Each row is a point on a tangle of strands that fork, close into loops and nearly touch. The rows are in no order.
Two points are linked if the straight distance between their rows is under 112.
J_86: [-28  -1 -18 -14  11   3  -2  15 -33  10  58  39  33   4   5  14 -10 -44
 -34 -20  36   5  -1  -7  11 -26]
J_61: [ 44 -32 -11 -48   0  44  -2  -2 -30 -44  -1 -17   7   8 -20 -29  12   4
  -5  23  -1   5  48  22 -30  -1]
J_368: [ 15  16  -8   7 -19  -7  29  -3  -4  -2  59  -3 -22   1  24 -11  10  40
  33   2  36  -3 -47 -16 -41  12]
J_970: [ 16 -53   5  -7  10  31 -43  18 -47  29  55  41 -13  28 -32  52 -53  30
   6   5  29  15  40 -14 -12 -26]
J_456: [ 70 -60  28  20  14 -37  10 -27 -32 -36  46   0  25 -46  -9  22  -3  -5
   6 -17  22   6  35   5  27  24]
J_759: [ 26   9 -27   3  22  -7  32  16  -4 -45 -12  19  -2 -27  15 -21  28 -21
  45   5 -10  16 -58  17   8 -29]
J_358: [ 38 -35   8  45  57 -23 -35  -1 -28   5  -4  39  -1 -15 -32  -8 -41  40
  63  12  -6 -27 -17 -11 -18 -23]
J_566: [ 46  -9 -17  14  -2  -3  -6 -20  -9 -10  47  21 -14 -10   6 -40  -2  57
  35   2  49 -31 -13 -19 -21   7]
J_969: [-14  26 -18 -22  -2 -19  41  22 -24  -5  74  14  23  -7 -10  18  -5  -3
 -37 -30  28  10  -7 -13 -31  11]
J_488: [ 23  12  39  24  17 -65  16 -27   5  -7  43 -24  32 -32  -5 -28  -6  43
  -2 -21  37 -31   6  -3 -11  46]
J_450: [ -3 -42  19  17  -8  32 -35   6   2  24 -72 -14 -26  41   3   1 -50  -3
  30  34 -13   5  22  25  23 -13]
J_559: [ 19  18  18 -41 -11  20  14  27 -50  -1  75 -17 -29  17 -13  15 -38  46
 -21  28  25  24  18  -1 -31  31]
J_371: [ 32 -44 -20 -27  28  -3 -10 -30   6 -33  14  -6  55 -21 -23 -28  39 -17
 -19 -31  30 -34  82  -4 -21   3]
J_101: [ 17  10  -7 -40   1  26 -13  18 -48  -2  66   0   4  38 -26   7 -38  17
 -45   8  38   1  73   4 -20  32]
J_255: [ 12 -33   7  20  46  -9 -12  12  12 -16 -53   8  -9 -28  20  12 -20 -12
  72   9 -19  22 -25  22  33 -53]
J_681: [   1  -37    7   18  -20    7  -11   18   25   35 -107  -14  -27   12
   21   13  -41  -44   39   27  -30   -3    9   21   63   -2]
J_605: [-42  14 -38 -19 -14  27 -29  -2  -6  22  26  37   8  -3  27 -20  33 -37
 -24 -20  11 -16  -9 -10   9 -42]
J_914: [-20 -19  43  42  37  -9 -10   6 -21  19   7  14   8  20 -11  23 -59  -6
  27  19  11   7 -35  -3  12 -22]
J_978: [ 23 -68  -1 -26 -14  43 -33 -12 -26  -3  44   9  18  26  -3  23  -6 -13
 -18 -14  48  14  79  -4   1  -8]
J_39: [-10  26  43  10  11 -40  10 -16  11 -12 -10 -44  35  -7 -25 -34  -5  34
 -21 -11   5 -18  16  19 -10  39]
J_740: [ 20 -15  53   9   5 -10 -13 -27   0 -24 -11 -52  30  15 -13 -24 -26  17
 -18  10  21  -3  52  27   4  41]
J_400: [ 60 -33 -39 -17  24  34 -20 -17 -23 -44   7  12   8  13 -28 -60  14   8
  13  31  32 -47  53  -6 -24   0]
J_137: [ 54 -12 -40   6   6  13 -16 -22   4 -44   7   0  -1 -10   1 -73  22  51
  16   8  39 -39  18 -15 -20   8]
J_70: [  0 -43  57  54  15 -13 -32 -15 -20  10  21   9  29  30  -5  19 -47 -12
  11   6  43  11   9   0  38  -1]
J_398: [-54  21 -26 -18  -4 -21  32  34  18  10  11  -6  18  -8 -77  22  53  56
 -18 -65  -9 -17  12  -3 -23  -4]
J_476: [-24  70   7  -3  16 -27  37  -6  37  -6 -24   4   0 -34  30  14  34 -62
 -11  24 -24  12 -48  12  45  -4]
J_25: [  4 -10   8  27  30   2 -23   7 -29  11  -8  33   3  21 -21 -28 -40  18
  32  22  13 -27 -26   4  -4 -23]
J_600: [-50  25   8  -1  -2   8  17  12  -1  20 -29   9 -34  14  26  71 -25 -70
  -6  25 -45  29 -42 -13  58 -23]
J_793: [  7 -42  -5 -21  -3  30   9  42 -10  21 -65   4 -46   0  -9  40 -32  -4
  45  35 -58  37 -28  16  -5 -44]
J_319: [  3  16 -43 -35 -24  24  17  10 -10 -14 -76  -2  -9  29   3 -35  38 -59
 -21  21 -61 -31  20   6   0  24]
J_615: [ -7  15 -50 -11 -19  18   0  -3   7   1  42  36  15  -7  10 -35  40   2
 -28 -34  34 -17  -8 -17 -21 -13]
J_972: [  7  18  13  -7 -15 -28  34 -10  32 -19 -49 -44 -22 -38  45 -13   4 -11
  23   8 -27   7 -22  20  27  19]
J_32: [ 22 -13 -18   0  30  -6 -13 -16  -3 -31   3  12  51 -15   0 -60  36 -29
  -1 -11  19 -29  21  10   8 -12]
J_726: [-27  32 -12 -40 -14   3  25  22 -25 -15  27 -20  18   0 -23  20   8  -1
 -48 -22 -17  21  16  11 -33  17]
J_802: [ 17 -25  45   1  13 -32  10 -29   9 -19  45 -13  40 -32   4  25  -8 -14
  -9 -31  38  18  20   4  20  10]
J_347: [-30 -13  21  26  13  16   8  13  34  12 -48   9 -20  13   5  89 -24 -51
  34  29 -29  64 -24   4  54 -50]
J_798: [-29 -24  29  44  43   4 -40  24   2  34 -42  21  18  34 -29  44 -60 -13
  17  11 -26  30  -6   4 -11 -37]
J_945: [ 73 -75   0   6   8  -5  -9 -20 -50  -8  55  35  -8 -32 -20  16 -17  19
  25   0  29 -16  28 -10   8  -4]
J_238: [ 47 -66 -15 -38   4  17 -16 -30  -8 -12  43   9  23  -4 -16  -4   3   0
 -29 -15  55 -28 102 -14 -17  12]
J_231: [ 26 -40  17  36  62 -26 -20  13   1   6 -36  14  -4 -27 -11  21 -44  28
  74   6 -32  11 -26  -1 -26 -41]
J_203: [-26   2 -33 -17   7 -13   8   6  33   6   7  -8  31  -1 -69 -19  46  65
 -31 -51  19 -45  54 -14 -37   7]
J_401: [-58  79   1   9 -15 -33  31   6  23  19  19 -14   7  -6   4   5  34  -8
 -50 -20 -21   0 -41 -20  -7  26]
J_577: [ 41  -2  12  44  17 -70  27 -18 -15   8  73  23  18 -29   4 -24  -1  18
   7 -13  53 -44 -18 -26  -2  43]
J_737: [-62  52  -8   9 -13  -2  25  12 -19  27  11   5 -37  16  36  28 -10 -40
 -16  18 -30   2 -66 -33  20  -9]
J_702: [-38  -5  16   0 -31   5 -12  -2   5  54 -46   0 -63   6  36  38 -41  -7
  26  20 -44  -8 -37 -25  26 -15]
J_495: [ 10  43 -23  65 -19  -5   5  -4  57  11  -7  -6 -16  10  33 -46  68  21
 -21 -19   8  -9 -64  -9 -13  43]
J_278: [ 41 -10   0 -42 -16  17  26   4 -24 -31  18 -18 -14 -19  -4 -17   9  35
  10  14  -2  24  -5  16 -34   2]
J_486: [-45  67 -14  21 -20  -8  24  20 -11  19  38   3 -15  23  21  -9   7  -7
 -32   5   4  -1 -61 -25 -13  21]
J_345: [ -7 -51   7 -30 -29  54 -33  -6 -23   0  23  -4  -8  14  16  35  -8  -8
  -3  -9  14  37  35   8   5 -30]
J_449: [-51  50   8  -7  -6 -28   4  -6  30  18  25  -9  36 -22   0 -11  35  -6
 -52 -40   8 -10   3  -2   0   7]
J_863: [-25   4 -21   3  11   7   9  40   8  42 -58  24 -42  -2 -10  40 -38  -1
  39  23 -70  10 -55 -13 -39 -40]
J_990: [-28 -45  28   9 -10  26 -35 -17  14  12  21   9   2  -3  20  62 -16 -18
  23 -17  25  49   2  -2  36 -58]
J_324: [ 35 -59  33  44  42  -7 -48   8  20  21 -65  -5  -9  -2 -11  17 -66  46
  59  18 -23  27  18   9 -17 -22]
J_749: [-51  80   3  -3 -15 -48  32   1  49  16 -22 -13  -4 -21 -17  27  69   1
 -33 -28 -63  -6 -35 -23  10  24]
J_662: [  7  -1   3  -3   3  28 -23  -4 -23  -7 -11   2  -7  32  -6 -44 -33  12
   7  37  18 -29  12  16  -1   1]
J_467: [ 31 -52  45  36   4  -3 -42 -41 -15  -7  18 -10  25  20  -2 -12 -36   6
   4   6  54 -11  56   3  33  20]
J_952: [ 14 -13  11   7  -7 -15   2  -3  37 -11 -88 -43 -12 -22  49 -17 -13 -40
  25  17 -20   2  16  36  73  17]
J_992: [-42  46 -17 -30 -24 -13  41  26   6  -2  13 -23  -3 -12 -44  36  45  39
 -28 -41 -41  12  -8  -9 -40  15]
J_983: [-16  -1  23  -7 -30  23 -13  -1 -16  23 -33 -17 -45  28  21  -5 -52   7
   6  38 -10  -7  -6  11  16   9]
J_360: [-14  67  -6   2 -26  -1  33  17 -17  -4  18 -14 -17  28  -4 -19  -5  28
 -29  14  -5  -1 -31  -1 -36  49]
J_717: [-41 -14  17  -6 -17  17 -15 -19   8  30   3  -4 -40 -15  42  43 -19  -8
  34   2 -10  14 -40 -11  20 -45]
J_639: [ 20 -43  27 -15   0  24   4  26 -59  11  77  -1 -18  17 -11  57 -47  21
  -5  23  30  51   8 -10 -11  -1]
J_748: [ 32   8 -46  10  22  -1   9   9  -2 -51 -23  21  30  -9   2 -66  49 -21
  15  -2  -2 -11 -21  16   1 -15]
J_232: [  6  -6 -26 -37 -44  13   0 -18  12   3 -73   1 -34  -3  37 -13  18 -41
   3  14 -53 -23   1  -8  36   4]
J_407: [  2 -21  15   6  16   9   0   2  24 -17 -54   1  -8  -8  24  39  -6 -50
  44  21 -14  46 -12  32  61 -39]
J_670: [-29  20 -20 -22 -38  21 -12 -16   1  10 -17   9 -24   2  34 -16  20 -23
 -15   1 -28 -16 -19 -11  16 -12]
J_154: [  3  60 -31  25  10 -26  49  15  35 -21 -26  14  -8 -20  27 -21  53 -39
  15  13 -22  13 -78   7  22   2]
J_743: [ -3  -5  16 -15  10   9  -6 -22  22 -33 -16  -8  22 -23  23  17  24 -52
  11  -4   0  34  11  35  42 -23]
J_865: [-20 -11  -4  18  37   6 -39  18  21  42 -69  30   3   3 -20  15 -45  -5
  21   4 -52   4 -11   6 -42 -42]
J_647: [ -9  -9   1   2  24  20 -26  -6 -24  -2  -4  12  39  30  -2 -44   8 -47
 -14   6  20 -28  25  16  10 -11]
J_643: [-31  61   6  -1 -17 -11  10   4   7   3 -15 -28  11  22 -26 -38   5  29
 -47  -2 -12 -27  11   8 -23  50]
J_505: [-11  26 -27 -49 -28  23  17  11 -16 -25 -32 -21   0  14 -21  -6  35 -14
 -39  -1 -58  -1  28  14 -29  20]
J_624: [ 16  33 -33  58  -6  -2   9   6  52  13  42   9   9  10   6 -32  70  38
 -36 -47  42  -7 -46 -13 -39  41]
J_335: [ 12  27 -13   4 -45 -14  19 -18  34  -4 -49 -28 -42 -15  41 -46  19  23
  10   7 -23 -20 -30  -4   2  35]
J_519: [ -2  18 -47 -22 -14  -1  12   2  20  -7  37  13  26  -5 -26 -29  40  37
 -44 -46  29 -22  32 -17 -48  15]
J_606: [-15  52  -5 -21  -7  13 -11   6 -22   2  36 -10   9  38 -26 -28 -24  29
 -52   7  29 -26  53   2 -28  44]
J_840: [ 23 -79  12   3  -3  58 -57  23 -35  21  23  19  -5  59 -37  52 -20  23
  17  18  14  56  66 -12  -8 -30]
J_110: [-19  20  24  -9  11 -20  -7 -32  36  -8  17 -11  37 -43  22  -4  30 -27
 -18 -28  21   5   6  17  30 -14]
J_971: [  0  49  -6  33 -46 -34  12 -22  66  23 -44 -26 -33  -2  36 -35  54  31
 -19 -15 -35 -28 -43 -31   2  62]
J_138: [-43  68  11 -31  -7 -30  24  -7  37  -3 -36  -8   8 -22  -3  38  45 -46
 -42  -7 -63   9  -7   5  31  16]
J_795: [  6  12   1 -33 -30  -1  48   0   0 -17  41 -34 -26 -28  21  19  24  20
  17  -2  -8  29 -37  -5 -41   0]

A piece is all that can be reached along the links. How many separate loops has the piece of each point below (a circle has one, a figure eight two, a Y none), and how many tips (points with one link)?
J_324 => loops 4, tips 6
J_969 => loops 2, tips 0
J_368 => loops 1, tips 0

How many points has the smallest loop of links through each point below? Write 0 if it is on no loop.
J_914 => 16
J_505 => 8
J_401 => 9
J_992 => 9
J_476 => 18
J_32 => 11
J_795 => 7
J_101 => 0
